A landscape with many peaks, sampled at points; each row gives a point and its height.
From any point a climber takes the steepest step (rise divided by distance) to one of its 2 nearest points. It stops when none of these is higher. Distance is the straight distance between rows; heights are no part of it.
nesu (h 377): [116 110 105 102 161 123 115 148  73 134 147 159 114 110  95 178 120 182
 136  72 129 135  73 112 165  71 150 151  96 144 118  71 136  97 120 148
  90 152 178 126 137 133 131 133 103 113 149 131 116 140  79 127 156 153
 132 169  83]
Katu (h 774): [148 117  87 112 162  92 118  87 151 128 134  98 121 120 116 141  92 138
  69 126 100 125 100 152 164 170 104 128 103 159 116 111 117 155  87 132
 130 184 173 187 146 130 151  88 125 161 145 108 118 155 155 111 174 162
 121 182 155]
zovu (h 395): [116  82 115 106  62  52 187 116 169 132 106 108 157 127 125 135 142 165
 117 145 126 140 130 153 111  71  94 161  93 125  98  88 167 129 117 130
 103 168 115 158 123 139 139 116 132 221 124 174 130  69 113  88 167  91
  74 138  98]
Sef (h 757): [144 151  90 164 115 147 135 137 125 114 162 106 132 129 103 103 127 154
 102 127 123 151 148 106 145 158 131 107 150 146 171 102 146  86 117 133
 141 102 131 156 135 113 155 155 153 117 133  93 171 169 131 200  94 184
  98 119 148]
Zoka (h 712): [109 125 110 142 159 167 117 102 128  97 164 113  95 119 109 124  93 142
  72 131  91  99 102 156 135 172 103  97 136 168 126 117 111 129  73 128
 116 160 151 194 139 112 172 104 143 133 165  83 152 199 163 136 141 170
 112 121 156]
kar (h 447): [151 146  98  65 117 120 136 138  96 128 127 184 132 146  58 136 174  78
 156 117  94 208  77 104 124  51 143 154 143  93 117 131 144 157 128 144
 127 114 135 124 173 103 126 150 148 130 109 142 124  91  98 153 212 134
  94 173 107]
Nomi (h 834): [154 116 100 138 152 101 142  84 190 126 127  75 133 118  87 157 100 143
  46 124 115 130 118 125 155 193 123 136 105 107 128  99 151 140 114 155
 124 155 128 185 121 130 164  92 120 177 115 113 119 162 160 141 127  92
  99 169 144]
Masu (h 381): [104 170 155 141 105 124 120 101 125  87 133 121 150 139 111 103 117 189
 198 158 119 117 146 122 145 132 107 137 114 139 149 157  84  92 133  76
 102  90 145 174 155 125 128  72 115 108 125 118 150  88  33 155 114 155
 164  74 163]
rabiv (h 511): [162 143  96 130 118  60 167 106  98 122  96  80 147 149 157 155 123 124
 134 177  97 115 126 147 110 129  97 148 148 142 125 180  89 101 152 121
 110 103 151 170 159 140 153 122 159 157 171 135 119  86  76  92 105 136
 169 134 200]
zaz (h 691): [148 147  70 177 113 122 167 151 106 164 153 113 153 128 114 100 156 134
 123 163  86 138 139 119 120 140 123 113 155 144 149 151 128  76 105 163
 122  65 157 139 150 141 143 181 160 148 120 144 138 145 103 200 105 227
 117 137 169]
sani (h 485): [110 102 111 112 141  65 143  93 131 118  97  92 129  96 149 111 141 102
  94 162 145 139 132 101 128 108  91 146 115 104  72 134 138 194 102 105
 157 160 121 142 150 146 108 121 121 160 137 179  73  96  98 113 185  80
  97 167  98]
fopo (h 18): [ 86 165 169 109 102 152 151 100 151 119 121 148  78 181 169  79 123 128
 110 155 116 120 101 151 128 114 119  93  78 159 127  83 141 153  93 187
  82 173 160 151 117 138 135  76  97 181  93 127 154  76 132 118 180 151
 102 124 110]
virur (h 211): [149  87 146  98 117 132 130 146 101  91 146 158 142 118 135 134 141 167
 218 120 131 145 128  87  83  72 177 135 129  98 157  49 105 103 125 150
 146 101 113  90 122 113 112 162 117 126 160 140 109 178 157 154 113  79
 101 132 119]
Deze (h 551): [111 118 105 147 126  94 124 129 105  94  97 128 120 123 150 100 112 108
 140 190 115  94 150 148 142 148  60 139 131 143 114 154 106 138  99 118
 147 126 157 180 170 115 124  96 167 161 138 139 128 109  84 101 103 184
 160 141 221]
Gobel (h 167): [121 143 137  94 118 111 132 131 150 103 136 128 156 111 170 131  73 216
 175 119 152 131 169 143  84 104 123 141 111 183 140  57 128  83 136 117
 115 132 175 151 125 110 148 120 159  96 165 116 147 107 126 135 115 161
 125  99 159]
neres (h 717): [129 139 165 123 192 116  77 105 193  97 114  79 124 157 195 116 102 121
 102 147 151 132 130 156  93 167 184 132 120 144  83 116 129 142 122 132
 160 153 113 105 131 138 155 124 175 138 119 139  74  76 151 122 128  94
 175 122 116]
Nugef (h 174): [138  66 171 120  75 156 130 122 146 109 162 154 163 121 119 136 129 186
 189 101 143 108 151  88  68  95 160 120 110 119 165  79  95  88 118 132
 116 122 117  74  95 101 137 155  88 131 131 111 141 192 170 145  94  58
 114  76 103]
Rel (h 652): [135 162 161 147 122 173  62  90 117 148 136 114 160 143 163  88 136 128
 162 100 175 146 113 108 118 184 170  82 196 189 145 164 104 107 160  96
 156 122 127  61 118 142  78 152 106  83 136 132 108 138 176 155 123 113
 172  67  94]
godaz (h 613): [136 123 167 139 104  96 163 136 182 129 105 110 128 142 167 126 136 112
 141 151 149  92 171 168  68 136 160 135 108  94 126 135 143 126 191 117
 133  93  65 108 145 104 147 121 140 161 113 114 112  81 132  89  38  48
 140  61 132]
sudo (h 110): [131 167 122 105  99 157 165  82 130  93 114 120 159 136 128 115 136 173
 174 108 106 124 140  78 100  54 142 110 117 125 134 100  85  70 140  96
  86  80 115 150  76 163 132 129  90  77 129  78 179 156 111 151 117 103
 109  99 121]
ved (h 431): [109 101 148 138 174 130 117 147 119 144 137 162 107 134  87 154 118 173
 159 123 121 144  73  98 139 117 195 148  91 124 114  80 139 105 133 189
 103 127 176  97 155 108 133 145  99 160  90 120  77 119 129 171 150 108
 140 157  67]
Gita (h 557): [121 125 103  87 121  84 167  87 128 118  61 109 122 117  79 138 173  96
 115 153 123 143 119  99 133  93 111 157 149  77  86 144 142 163 142 117
 147 103 122 156 141 118 113 121 141 147 110 128  91  79  85 103 158  54
  86 161 119]
vorom (h 797): [122 111 162  83 145 151  55 156 147 112 167  99 175 107 152 121 115 161
 194  97 142 142 145 150 128 174 167 100 123 129 155 113  93 101 143 156
 136 173 122  40 145 151 109 131 118  82 112 171 144  85 179 128 129 111
 147  85 170]
Kat (h 481): [122 107 154 120 186 104 128 137 127 144 120 158  93 134  99 163 132 107
 133 145  94 154  80 121 139  90 160 165  84 108  73 122 128 161 132 157
 127 150 169 103 170 117 139 140 112 170  94 153  67 105 135 126 181  90
 139 159  49]
Zosa (h 107): [130  70 123  93 130 133  97 141 121 127 204  94 138  93 129 126 118 155
 105  87 139 152 158 155 141 134  99 121 134 129 152 101 118 116 117 132
 138 187 131 118 120 164 121 123 123 109 226 151 152 168 141  98 147 152
 135 146 146]
zup (h 434): [101 129 108 112  80 103 201 102 135 119 115  79 125 145 119 100 149 108
  77 190 111 129 140 125 122 114  87 130 140  83 110 113 134  96 143 119
  99  94  95 203 109 131 167 101 142 199 151 137 140  95  80 112 137  98
  98 110 162]
pefik (h 733): [114 124 151  73 153 136  85 163 124 127 157 105 177 121 171 149  88 126
 186  93 142 100 122 208 116 148 143 115 125 182 146 167  62  90 145 163
  95 156 153  65 102 159 114 150 129  68 126 119 185 115 212 124 104 145
 132  84 162]
fufo (h 46): [ 85 112 119 123 123 174 136 151 128 120 138 147  88 146  74  79 150 121
  89 100 141  99  98 105 175 157 140  81 111 109 178  75 172 149 130 190
 100 139 126 127 117 141 114  78  73 163  89  90 140 149  97 143 132 133
 122 118 120]
pezap (h 477): [137 193  80 151 163 126 108 130 147 168 123 120 144 126 120 137 134  73
  74  96 134 163 138 110 143 147 133 132 175 111  74 192 156 158 139  68
 180 116 120 163 116 108 148 163 183  48 114 120 113 137 133 190 166 155
 132 155 160]
donot (h 795): [136  97 159 132  70 106 108 141 180 165 147 124 197 117  80 102 169 193
 171 138 134 156 158 133 152 171 136 146 122  90 203 147 117 137 125 153
 105 135 115  68 138 139  95 124  78 146  76 141 146  83 133 167 125 103
 151 111 145]
rumep (h 778): [142  83 127 156 119 117 156 115 195 162 141 118 134 131  73 149 130 130
  52 143  99 151 132 124 146 181 140 154  85  81 141 101 170 164 100 184
 119 164 113 120  91 121 158 118 117 221  75 143 125 141 174 170 144  86
 100 169 110]
Bepa (h 838): [159  95  82 119 129 165 125 136  92  91 184 123 101 135  62 147 122 143
 102 116 121 151 128 105 120 151 153 105 159 126 204  71 149  95 105 130
 123 131 109 127 138  75 180 124 165 136 161 102 177 194 119 141 104 180
  97 114 141]
Nagaz (h 591): [151 118  67 126 107  72 149  93 131 140 135 145 102 126  85 123 101 112
  76 146 123 161 106 117 124 129  93 141 106 147 154 115 167 148 114  96
  97 174 148 147 201  92 171 127 125 170 152 126 156 143 133 119 175 165
  79 140  54]
beza (h 505): [ 99 137 122 196 200 123  88 136  99 142 148 104 102  81 130 132 128 156
 125  98 149 109 132  81 186 161 150 122 145 110  91 139 116 118 130 119
 156 115 148 130 131 156  93 167 131  72 140 125  74 186 104 157 107 110
 156 161 115]
mobe (h 865): [125  96 177 122 125 132  87 152 167 127 141 116 154 111 143 119 135 147
 149 125 158 116 152 144 147 178 143 119 119 111 151 149 115 142 143 145
 134 159  96  50 148 150 114 115  84 109  83 163 114  94 144 120 103  71
 161  87 144]
tulav (h 92): [149  46 153 119 148 157  73 156 165 125 189 114 150 100 100 158 108 147
 128  98 134 164 165 165 174 169 119 140 136 123 149 117 110 137  87 145
 153 217 133  72  98 127 120 113 139 137 148 164 152 154 183 138 148 128
 141 141 150]
bopo (h 720): [140  71 165 164 128 144 157 153 171 160 159 152 132 123  82 175 132 144
  86 140 108 127 121 122 110 147 162 165  89  75 112 131 148 153 112 179
 120 139 114 111  79  92 161 149 113 206  69 137 111 183 195 163 104  52
 125 141  87]
Nama (h 500): [137  86 170 125 150 127 114 166 114 111 100 143 110 125 121 179 147  72
 170 142 130  95 128 179 134 123 165 152 110  67 125 182 122 127 168 135
 130 114  87  76 168 114 108 102 110 135 111 148  92 115 100  51  61  73
 161 124 133]
gis (h 62): [106  53 140 141 127 162 122 181  93 122 171 159  99 117  95 121 146 141
 117 102 147  84 129 105 167 156 143 108 119  93 186  97 146 155  99 185
 140 157 134  77 123 122 104 113  99 163 126 136 125 184 134 113  99 124
 137 124 116]
ras (h 635): [145  75 159 145  79 137 163 166 127 184 167 186 151 146 103 150 149 135
 130 166 124 166 125 120  73 101 124 170 116  76 137 138 153 148 120 141
 121 124 120 106 119  84 141 177  96 200 106 132 114 167 175 153 139 104
 130 121  78]
nogu (h 592): [141 135 196 104 115 131 113 106 122 112 134 150 107 166 186 135 120  94
 165 149 131 138 131 177  78 102 123 136 125 159 146 168  96 143 123 101
 107 169 131  74 161 143 140 117 120 104 155 164 137  81 141  83 166 140
 172  95  94]
ganib (h 390): [157 169  80  61 163 113 118 144 108 159 134 180 106 124  57 138 156  74
  95  96 106 203  86 109 160 102 166 132 127  86  77 145 166 165 163 131
 127 131 135 129 156 100  95 152 150 105 124 132 102 138 139 144 209 105
  76 184  93]
Tolop (h 701): [119  74 200 143 131 146  93 175 111 102 144 179 108 125 163 140 120 105
 202 138 158 109 144 145 108  89 168 130 109 108 144 127  95 124 143  75
 151 146  71  72 173  98 113 149 108 111 130 148 120 121 151  75 119 104
 178  54  87]
kem (h 312): [103  95  98 128 162 123 141 185 114 112 111 147 122  94 147 146 109 110
 111  95 165  95 151 124 134  71 105 151 120 122  50  87 145 129 104 102
 159 166 130 142  90  81 161 123 164 117 147 170 105 144 118 115 118 131
 115 158 167]
ruzi (h 139): [138 119 154 111 116 157 143 111 111 108 119 161 174 130 108 158 120 162
 200  96 113  98 124  64  86  69 195 117 103 120 152 112  58  77 136 103
 101  63  99 102  79 121 122 155  99  87 104  71 182 189 141 151 104  71
 126  85 115]
Mise (h 671): [126 176 147 146  95 130 155  88 107 149  88 145 117 128 149  94 150  88
  98 131 140 109 124 117 135 120  77 109 141 149 159 160 154 185 163 108
 118 100 117 143 126 173  70  98  79 119 133 114 131 118 100  75  97 136
 145 130  79]
fazab (h 338): [156 191  52 106 185 148 122 129 102 139 125 154  80 140  99 141 172  53
 102  96  94 134  92 105 116  97 173  90 162  71  38 149 171 130 134 150
 142 109 124 134 121 108 125 146 147 100 127 134  91 147 131 126 215 104
  69 199 120]
Kulal (h 351): [118 129  47 125 147  90 156 180 117 119  74 133 140 110 125 135 154 105
 113 100 138 101 141 133 142  82 110 121 156  97  27 102 177 114 109 115
 146 140 121 172 117  99 145 116 143 129 130 170 107 122  80 141 162 135
  82 183 173]
nule (h 305): [120  89 142 132 152 109 143 160 100  98 113 124 112 116 115 161 122 146
 194 124 168 105 156 122 114  90 149 159 130  96 137  81 131  95 184  74
 144  93  93 133 152  85 130 122 160 121 171 119  98 101  82  86  97  98
 150  97 137]
dufo (h 291): [149 160  97 120 149 212 113 114 129 120 138 132  64 160 130 110 156  47
  90 118  88 130 106 108 110 126 171  76 178 103  79 145 138 125  95 181
 152 107 107 105  61 128 148 119 136 117 107 114 124 140 166 107 196 113
 108 178 130]
dukan (h 253): [154 124 103 118 151 121 132 144  99 108 109 121 122 119 146 133 130 137
 173 122 126 126 127 107 105  83 148 145 139 101 131  65 135 116 111 155
 163  97 135 120 143 106 115 150 150 112 146 142  92 156 130 152 122 117
  71 176 148]
Paro (h 432): [119 147  95 140 131 140 124 134 149 160 115 124 132 101 108 122 139  90
  65 110 149 172 146  88 158 137 113 150 148  83 106 137 171 158 128  81
 172 122  97 147  99 105 133 161 148  83 120 133 133 169 141 185 128 114
  92 154 129]
buz (h 623): [129 158  86  80  87  55 164  60 153 149  68  85 149 147 105 123 167 125
 110 174 122 164 129 123 161 145  98 151 149 106 103 175 152 180 155 109
 125 109 111 190 116 126 121 132 171 147  90 112 126  62  77 122 166 111
 123 146 155]
fabon (h 552): [125 167 129 212 155 172 101  95 128 122 145 106 108 143 156  89 133 133
 131 156 130 124 121 115  94 151 157  80 179 182  92 157 109  96 120 133
 146  76 136 122 112 164 138 157 150 105 101 126 113 144 136 163 117 166
 145 110 124]
gesod (h 758): [148 141 124 122 119 147 146 128 125 154 133  99 131 103 119 166 136 130
 112  98  96 119 122 101 125 139 116 134 132  95 146 155 105 116 145 163
 122  90 111 119  79 158 134 168  98  98 147 110 140 175 146 127 112  78
 111 162 144]
Sibav (h 38): [ 72 135  99 103 104 165 128 112 131  53  81 144 119 124 101  84 151 156
 142 134 115 138  98 109 150  40 100 120 120 105  64  85 120 116  79 118
 108 141 132 178 116 141 114  65  99 134  94 125 150  99  44 125 174 129
  89 142 121]
faki (h 457): [106 155  99 168 145 171 137 159  60 140 122 143  92 126 173 113 135 118
 114  83 109  76 116  89 142  70 137  82 118 150  82 130 135  82 151 144
 107  80 116 131  81 164 106 171 110  95 135 118 144 175 100 119 143 181
 136 131 102]
nor (h 579): [138 135 113 134 198 120  78 120 115 123 125  92 120  83 178 137 106 136
 116  85 151 107 139  99 180 156 129 124 157 108  75 138 106 146 110 125
 187 120 144 129 101 149  84 134 134  39 145 128  70 175 130 127 113  85
 114 188 159]
kenop (h 304): [145 146  51 109 114 107 151 177 115 104 106 122 164 107 133 122 140 150
 152  88 122 140 130 120 136  55 113 129 154 122  85  69 165  76 107 138
 131 104 125 151 115 119 136 126 133 100 133 135 131 135  89 148 137 157
  52 188 173]
rez (h 573): [121 150 151 140  78  87 127 103 130 153 149 117 127 147 131  99 138 153
 131 157 120 117 128 172 165 201  92 121 116 147 200 155 144 166 164 120
  84 134 125 160 152 154 104  91 101 157 142 111 143  81 102 102 128 176
 167 113 137]
Bere (h 669): [164 143 138 180 153 143 131  99 112 136  93 153 101 131 113 171 107  48
  91 150 138  79 116 130 130 183  87 133 159 151 162 229 127 177 139 112
 146 118 131 111 150 109 124 101 112 110 108  99 124 168 151  78  50 126
 143 118  96]
Gov (h 583): [156 174 153 172 139 175  96  90 157 121 103 120 140 160 169  81 128 105
 141 141 162 135 104 100  69 170 176  83 194 193 119 158 122 127 122 110
 163  87 118  86  88 147 122 143 149  97 100 126 121 145 199 155 102 107
 147 104 111]
kalu (h 435): [ 89  98 141 110  88  77 150  90 172 139 118 113 135 107 131  92 144 157
 111 149 153 161 140 126 140 117 108 148 107 110 124  96 167 174 106 105
 120 168 127 148 153 141 112 128  97 174 126 158 105  75  95 104 182 117
 108 130  58]
pigil (h 124): [141  96 117  83 153  84  94 127 116 124 160  85 137 103 117 158 104 204
 124 100 145 151 129 163 149 131 123 152 117 137 145  78 122 111 145  95
 119 174 151 148 162 153 131  97 121 120 215 126 108 108  95  91 167 162
 168 159 145]
fadu (h 637): [139 125 107 203 103 100 181 120 126 167 138 138 148 124  97 123 123  98
 106 190 102 124 145 123 135 175  67 141 132 147 177 188 121 140  97 155
 137 112 162 145 150 142 143 172 158 178 107 137 135 160 129 165  82 194
 132 124 158]
dumus (h 727): [141 128 126  92 178 123 104 189 134 155 139  92 160 117 169 151  79 123
 130  75 128 114 146 197 149 147 113 123 139 174 148 147 117 115 142 155
 147 161 154 102  96 155 111 169 172  85 154 107 148 129 212 137 117 156
 143 129 180]
Kozok (h 63): [ 81 163 120 138 117 170 162 107  86  83  74 149 109 157 136 107 135 133
 132 129  87  97 108 116 139  44 113 115 105 121  81 130 104 103 128 139
  90  91 132 184 101 167 114  82 103 137  99 108 155 114  44 102 124 135
 140 121 120]
sumu (h 504): [ 97 148 153 182 146 172 108 133 102 144 158 122  88 142 169  96 127 127
 115 110 128  94 119 115 135 124 148  92 121 176  71 153  97  75 141 152
  97  98 128 135  72 167 132 159 121  96 119 121 144 147 128 133 131 165
 180  92 124]
tas (h 223): [110 158 144 141 145 131 164 125 135 115  81 130 126 114 177 133  82 122
 124 115 142  76 145 125 111  97 109 134  96 166 100 113 105 115 130 129
 132 104 147 144  91 127 147 148 129  99 116  94 141 149 144 119  73 126
 121 113 156]
Zot (h 646): [151 168  56 119 102  67 127 126 141 158 127 134 118 137  97 100 107 138
  66 126 132 194  98 127 178 177 135 136 100 175 126 103 193 136 122 119
  86 175 147 184 168 101 143 142 136 140 103 101 163 110 139 164 181 191
  96 161 104]
Lipu (h 794): [164 116 160  97 176 100 137 183 123 160 137 125 129 133 169 185 108 112
 102  79 121 103 126 179 132 121 148 158  96 149 113 121 125 133 151 165
 137 162 141  98 115 152 129 154 133 120 155 122 105 142 191  91 113 119
 147 165 141]
fima (h 391): [118 131  62 121 135 124 155 154 121 154 106 134 116 120  55 138 141  72
  59 119 146 153 134 125 149 110 120 150 149  87  89 100 192 134 136  97
 144 124  86 179 105  82 163 109 174 127 127 137 147 144  96 154 145 137
  71 156 159]
binev (h 349): [ 98  92 140 151 116 145 136 145  95  86 141 149 126 119  85 128 117 168
 170 132 139  94 141 120 160  95 107 157 116 116 161  95 112  99 145 114
 109 106 148 147 151 121 131  83 114 130 139 123 138 109  33 100  92 135
 162 102 148]
Sabus (h 559): [117 139 189 134 132 117 107  97 133 120 133 146 119 142 157 125 105 147
 159 155 141 119 139 161 132 161 108 115 113 187 189 153 107 154 125 112
 100 172 166 114 187 137 113 101  95 113 132 128 135  89 116 103 149 161
 175  84 108]
bigil (h 657): [154 161 108 119 185 132  98 133 130 140 113  91 159  91 135 158 109 119
 129  84 137  96 124 113 170 163 127 124 161 131 118 166 109 125 132 140
 155  99 145 115  62 158  88 169 125  27 119  77 118 183 162 158 104  82
 109 179 184]
noni (h 608): [100 148 153 143 110 111 150 121 116 161 144 121 102 114 148  93 146 144
  73 130 130  86 114 135 149 158  82 101 105 154 166 119 136 165 146 137
  75 143 145 158 143 175  90 102  50 163 152 118 123 132 117  82 116 151
 146 127  88]
vuzu (h 739): [140  85  60 102 133 143 129 127  87 105 175 109  89 107  86 163 100 156
  76  93 125 133 106  83 106 118 144 112 128 122 135  75 146  89  93 108
 105 134 102 154 105 100 176 121 123 121 178 122 161 217 109 110 129 132
  86 139 111]
tebik (h 703): [132 157 160 118 111 122 135 110 163 120 104 137 167 152 199 112 100 137
 201 176 176 115 167 141  45 129 161 127 115 150 145 151 108 136 166  87
 138  94  91  88 141 106 135 128 155  99 116 136 140  83 126 127  59  92
 131  17 117]
Mavu (h 799): [137 129 197 149  95 148 122 140 131 138 135 150 138 161 193 125 124 127
 179 141 166 118 160 146  56 119 136 115 128 110 163 174 121 145 171  44
 140 125  67  93 160  80 118 142 133 113 142 130 131  96 166  94 109 106
 142  19  79]
boru (h 526): [148 172 114 160 142 169  77 109 112 151 134 112 132 149 121 131 131  75
 121 122 133 169 117 118 115 185 126 116 217 155 138 220 123 131 133  67
 186 107 115 102 131 120 129 155 200  73 118 141 123 140 179 182 147 173
 144 120 140]
lero (h 539): [130 130 122 133 154 109 157 113 119 160 119 161  90 138 119 148 116  89
  89 136  99 137  92 133 121 107 120 128  98 159 124 123 148 154 126 136
 107 167 172 129 189 117 162 132 132 171 141 143 108 111 132 114 186 166
 127 153  64]
Futo (h 785): [153 164 149  74 197 119  99 122 175 148  96 111 143 154 187 162 101  96
 104 129 151 134 131 160 111 159 162 141 139 138 114 128 146 194 156 106
 170 152 101 101 129 122 116 136 176 118 131 118  81  83 163 109 130  90
 155 148  97]
topu (h 868): [190 136 177  79 164  89 111 155 163 171  97 116 159 136 178 183 115 104
 114 110 133 122 140 195 117 146 133 149 106 143 130 165 131 193 135 134
 162 169 118  89 130 141  88 131 117 114 126 114 107 124 209  74 104  95
 146 166 110]
naliz (h 718): [145 135 178 160  87 154  95 103  91 132 159 123 147 144 172 106 151 119
 192 134 158 132 150 121  79 146 171  81 177 157 175 168  86 101 177  65
 160 105  77  60 161 123  99 157 122 110 164 162 119 129 158 124 116 116
 173  26  84]
tez (h 32): [ 82 135 126 135 123 167 148 146 151 124 105 174  76 160 124  68 139 105
  89 132 129 129 106 112 145 132 132  90 119 128 132  57 194 135  89 179
 114 148 140 118 131 104 138  96 111 198  66 128 141 126 143 155 168 163
  80 135  72]
nesi (h 562): [104  85 152 139  30 177 151 144 128 153 157 192 143 156  85 113 166 111
 146 152 121 187 142  93  98 101 107 150 109  86 159 155 136 136  75 129
 137 123 121  78 120 105 142 158 115 168 108 165 151 136 134 190 142 142
 119  96  87]
Diruk (h 765): [126 140 137 146 147 143 133 112  96 123 102 166  97 123 109 154 133  83
 122 116 134  97 123 104 158 123  88 130 130 117 158 166 127 183 132 102
 148 114 142 118 142 133  92 117  82  84 122 103 126 164 103  99 106 124
 130 136  91]
Paz (h 605): [178 157 141 154 152 122 126 129  95 157  99 152 122 152 145 155 124  43
 124 158 125 116 111 158 131 186 113 129 168 170 191 202 160 177 170 107
 165 113 120  94 172 121  93 124 154 138 133 140 112 113 167  96  78 162
 154 132 114]
maf (h 85): [127 189 108 102 127 149 160  81 109  92  76  97 131 160 139 124 151 142
 148 125  90 127 122 107 107  52 146 124 136 129  70 122  89  75 156 126
  81  73 110 183  81 158 142 103 121  97 113  89 151 109  82 116 143 102
 117 124 140]
rarag (h 403): [ 91 137 158 125  84 122  77 104 154  97 142 129 156  85 117  93 116 206
 176 154 101  95 138 172 160 203  99 128  86 151 142 156  78 130 110 114
 104 134 144 166 154 126  93  78 119 129 127 126 143  82  92 149 106 127
 156  78 205]
Lorat (h 595): [129 115 124 165 116 101 165 115 139 114  91 147 130 132 127 117 111  83
 108 186 134 106 144 129 144 172  68 134 130 141 167 143 141 176  94 140
 161 132 146 147 154 111 138 119 148 171 101 124 137 138 132 118  81 160
 113 145 173]
Nolek (h 565): [149 162 145 157 118 136 111 120 112 174 126 132 142 154 151 120 130  89
 133 149 138 153 134 134 118 188 112 112 185 172 193 192 128 139 160  95
 163 106 129 105 166 138 103 152 174 123 142 150 125 115 156 160 110 194
 159  92 130]
meb (h 266): [103  93 106 135 112 163 152 152 114  96 118 171 130  88 139 156  91 141
 134  84 146  82 126  93 105  44 100 145 102 155  93 105 112 116  75 139
 134 146 149 123  65 114 148 156 117 105 119 146 147 182 127 115  98 134
 100 128 139]
nosiz (h 678): [123 142 133 131  71  88 172  94 148 164  96 104 173 137 117 116 168 111
 155 192 122 154 149 132 116 136 111 170 145  95 127 193 114 150 144 127
 124  66 101 136 115 165 109 133 140 150  87 145 114  44  79 135 116 104
 152 128 151]
Zisab (h 630): [ 90 185  93 210 168 152  80 116 126 120 171  95  89 134 128  96 115 118
  60 140 111  96 107 131 142 159 124  67 194 160 102 131 137 119  96 119
 146 123 136 167 146 139 145 149 166 125 135  91 115 180 167 149 116 187
 125 142 124]
livam (h 14): [ 74 136 138  87 119 166  99 115 151  84 119 165 107 130 124  91  95 173
 132 124 147 121 104 130 155 101 111 113  77 155 102  58 130 148  69 130
  98 182 170 172 116 118 121  56  81 128 121 102 147 111 114 121 171 153
 108 136 110]
delo (h 191): [123 130 133 110 148 143 133 164 131 101 141 119 141 106 151 150  72 183
 178  86 138  81 149 165 103  80 134 144 109 179 120  74 101  60 135 154
 111 130 162 138  66 104 168 130 170  91 138  92 183 138 155 132  91 154
 119 102 182]
kesa (h 473): [143 171 105 125 106 123 161 110 112 107  95  76 124 156 166  98 181 101
 111 188  89 124 129 145 106 129 108 117 164 112 102 162 113  97 156 152
 103  70  97 175 103 157 144  80 152 164 144 138 146  85  82  98 101 113
 151 139 200]
rebul (h 502): [137 129 116 114  57 124 137 137 113 163 132 179 141 137  69 123 183  76
 128 136 108 211 124 102 140  88 103 161 135  75 143 172 147 176 119 127
 147 112 114 123 135 121 109 158 120 135  99 160 141 114 117 179 176 140
 116 166 113]
Lidig (h 80): [127  53 159 108 147 160 108 189 124 149 174 150 113 126 114 155 143 125
  98  85 136 147 140 140 159 143 149 137 106  88 142  74 153 160 112 175
 153 189 118  68  72 123 109 114 124 165 155 151 123 173 192 134 141 120
 129 153  93]
Nim (h 553): [133  92 163 107  98 109 132 156 144 105  91 136 127 127 170 124 154  65
 179 161 123 112 168 162  83 109 138 141 115  68 118 165 118 115 163 124
 147  97  78  88 134 128 124 129 138 144 129 141 128 102 104  52  39  81
 139  95 160]
geku (h 141): [153  93 105  88 115  83 125 117 141 108 137 126 165 108 107 194  96 189
 153 109 140 143 139 146 133  80 104 172 114 155 147  82 126 102 124 111
 118 167 173 150 123 114 148  99 157 137 166 125 132 107 107 102 131 159
 142 157 167]
meled (h 450): [109  99 136 174 201 131  68 152 134 115 176  72 117  90 130 110 117 176
 145 120 126 110 142 134 166 200 142 105 157 134 113 137  91  90 130 160
 147 131 151 123 142 172 109 146 148 107 128 139  95 146 127 142  97 130
 167 131 174]
reze (h 422): [117 131 131 138 140 129  77 125 136 119 163  96 145  86 127  71 135 183
 141 143  94 114 128 152 177 209  95 108 118 148 124 129  95 122 109 152
 115 119 142 160 156 158  86 111 108 123 148 119  99 113 101 156 113 145
 165 133 199]
galaf (h 547): [114 150 175 134 144 148 115 104 130 135 116 158  98 175 196  83 127  78
 136 164 155 157 114 130  85 120 137 125 143 177 115 149 146 170 131 117
 146 133 139  98 148 145 122 132 150 123 140 157  89  54 140 126 165 163
 169 111  74]
mazop (h 405): [107 149  96 137 145 128 163 158  80 143 120 149 106 110 125 152 123 139
 127  74 121 108  90  99 142  62 137 136 115 127  84 110 126  77 154 111
  96 105 145 149 118 147 128 161 109  92 151 134 122 155  71 127 145 140
 117 144  89]
zode (h 734): [109 129 165 157  55 137 124 135 143 156 119 137 167 149 109 103 167 127
 184 157 129 138 159 136 142 150 101 151 121  85 168 204  99 143 146 105
 114  82 112 101 132 155  92 109 106 134  60 162 149  52  80 143 104 128
 167  94 136]
votug (h 692): [145 183  75 126 105 102 104 109 148 105 150 104 121 131 118  66 119 176
  80 142 136 176 121 114 152 203 151  91 123 167 161  59 181 123 106 129
 111 148 132 188 195 106 132 124 120 136 128  70 154 130 134 184 133 181
  91 135 127]
ponu (h 860): [153 131 111  93 132 150 136 101 131 121 136  92 119 115 127 161 122 138
 100  71 117 135 120 106 112 126 152 112 135 108 137  83 107  91 134 132
 122 115  95 154  66 126 176 156 116  83 162  86 159 187 168 126 144  78
  93 137 129]
lun (h 398): [132 110 133 119  63  82 209  95 167 129 105  94 142 145 136 132 139 151
 116 163 113 122 145 146  89  98  96 146  97 107 133 112 126 116 130 158
 101 120 126 164 109 139 158 115 109 196 130 124 148  90 126  98 107  83
  98 130 146]
Sigod (h 636): [120  86 209 130 108 162 113 169 110 136 157 168 114 151 130 172 122 138
 186 132 127 131 138 166 105 100 161 144 100 124 156 151  91  91 145 103
  99 160 128  73 163 110 148 142 109 127 151 154 151  95 136  97 150 135
 177  68  89]

Call two points neighbours if one is among the 2 nearest of the other. Go from one point of each pair to the other, from neighbour to neighbour, staying as high as possible. Name the lowest point that can't be avoided.
Mavu and Diruk: Sabus
ponu and Diruk: zovu
Mavu and topu: galaf
ponu and Bepa: vuzu
Mavu and Nomi: fabon
mobe and topu: dumus

For each start below, name the point where the climber stops.
kalu: mobe
Paro: Diruk
Sibav: Kulal
Masu: ponu
kesa: Bepa
ved: Bepa
fopo: Kulal
mazop: Mavu
fazab: Nomi
pigil: Kulal

Write out the way that a climber takes from each point below.
fima: Paro > pezap > boru > Nolek > Paz > Bere > Diruk
binev: Masu > rarag > reze > meled > beza > nor > bigil > gesod > ponu
livam: Sibav > Kozok > maf > sudo > ruzi > Nugef > virur > dukan > kenop > Kulal
nesu: ved > Kat > lero > Nagaz > Zot > votug > Sef > Bepa
zup: kesa > rabiv > Deze > Lorat > fadu > zaz > Sef > Bepa
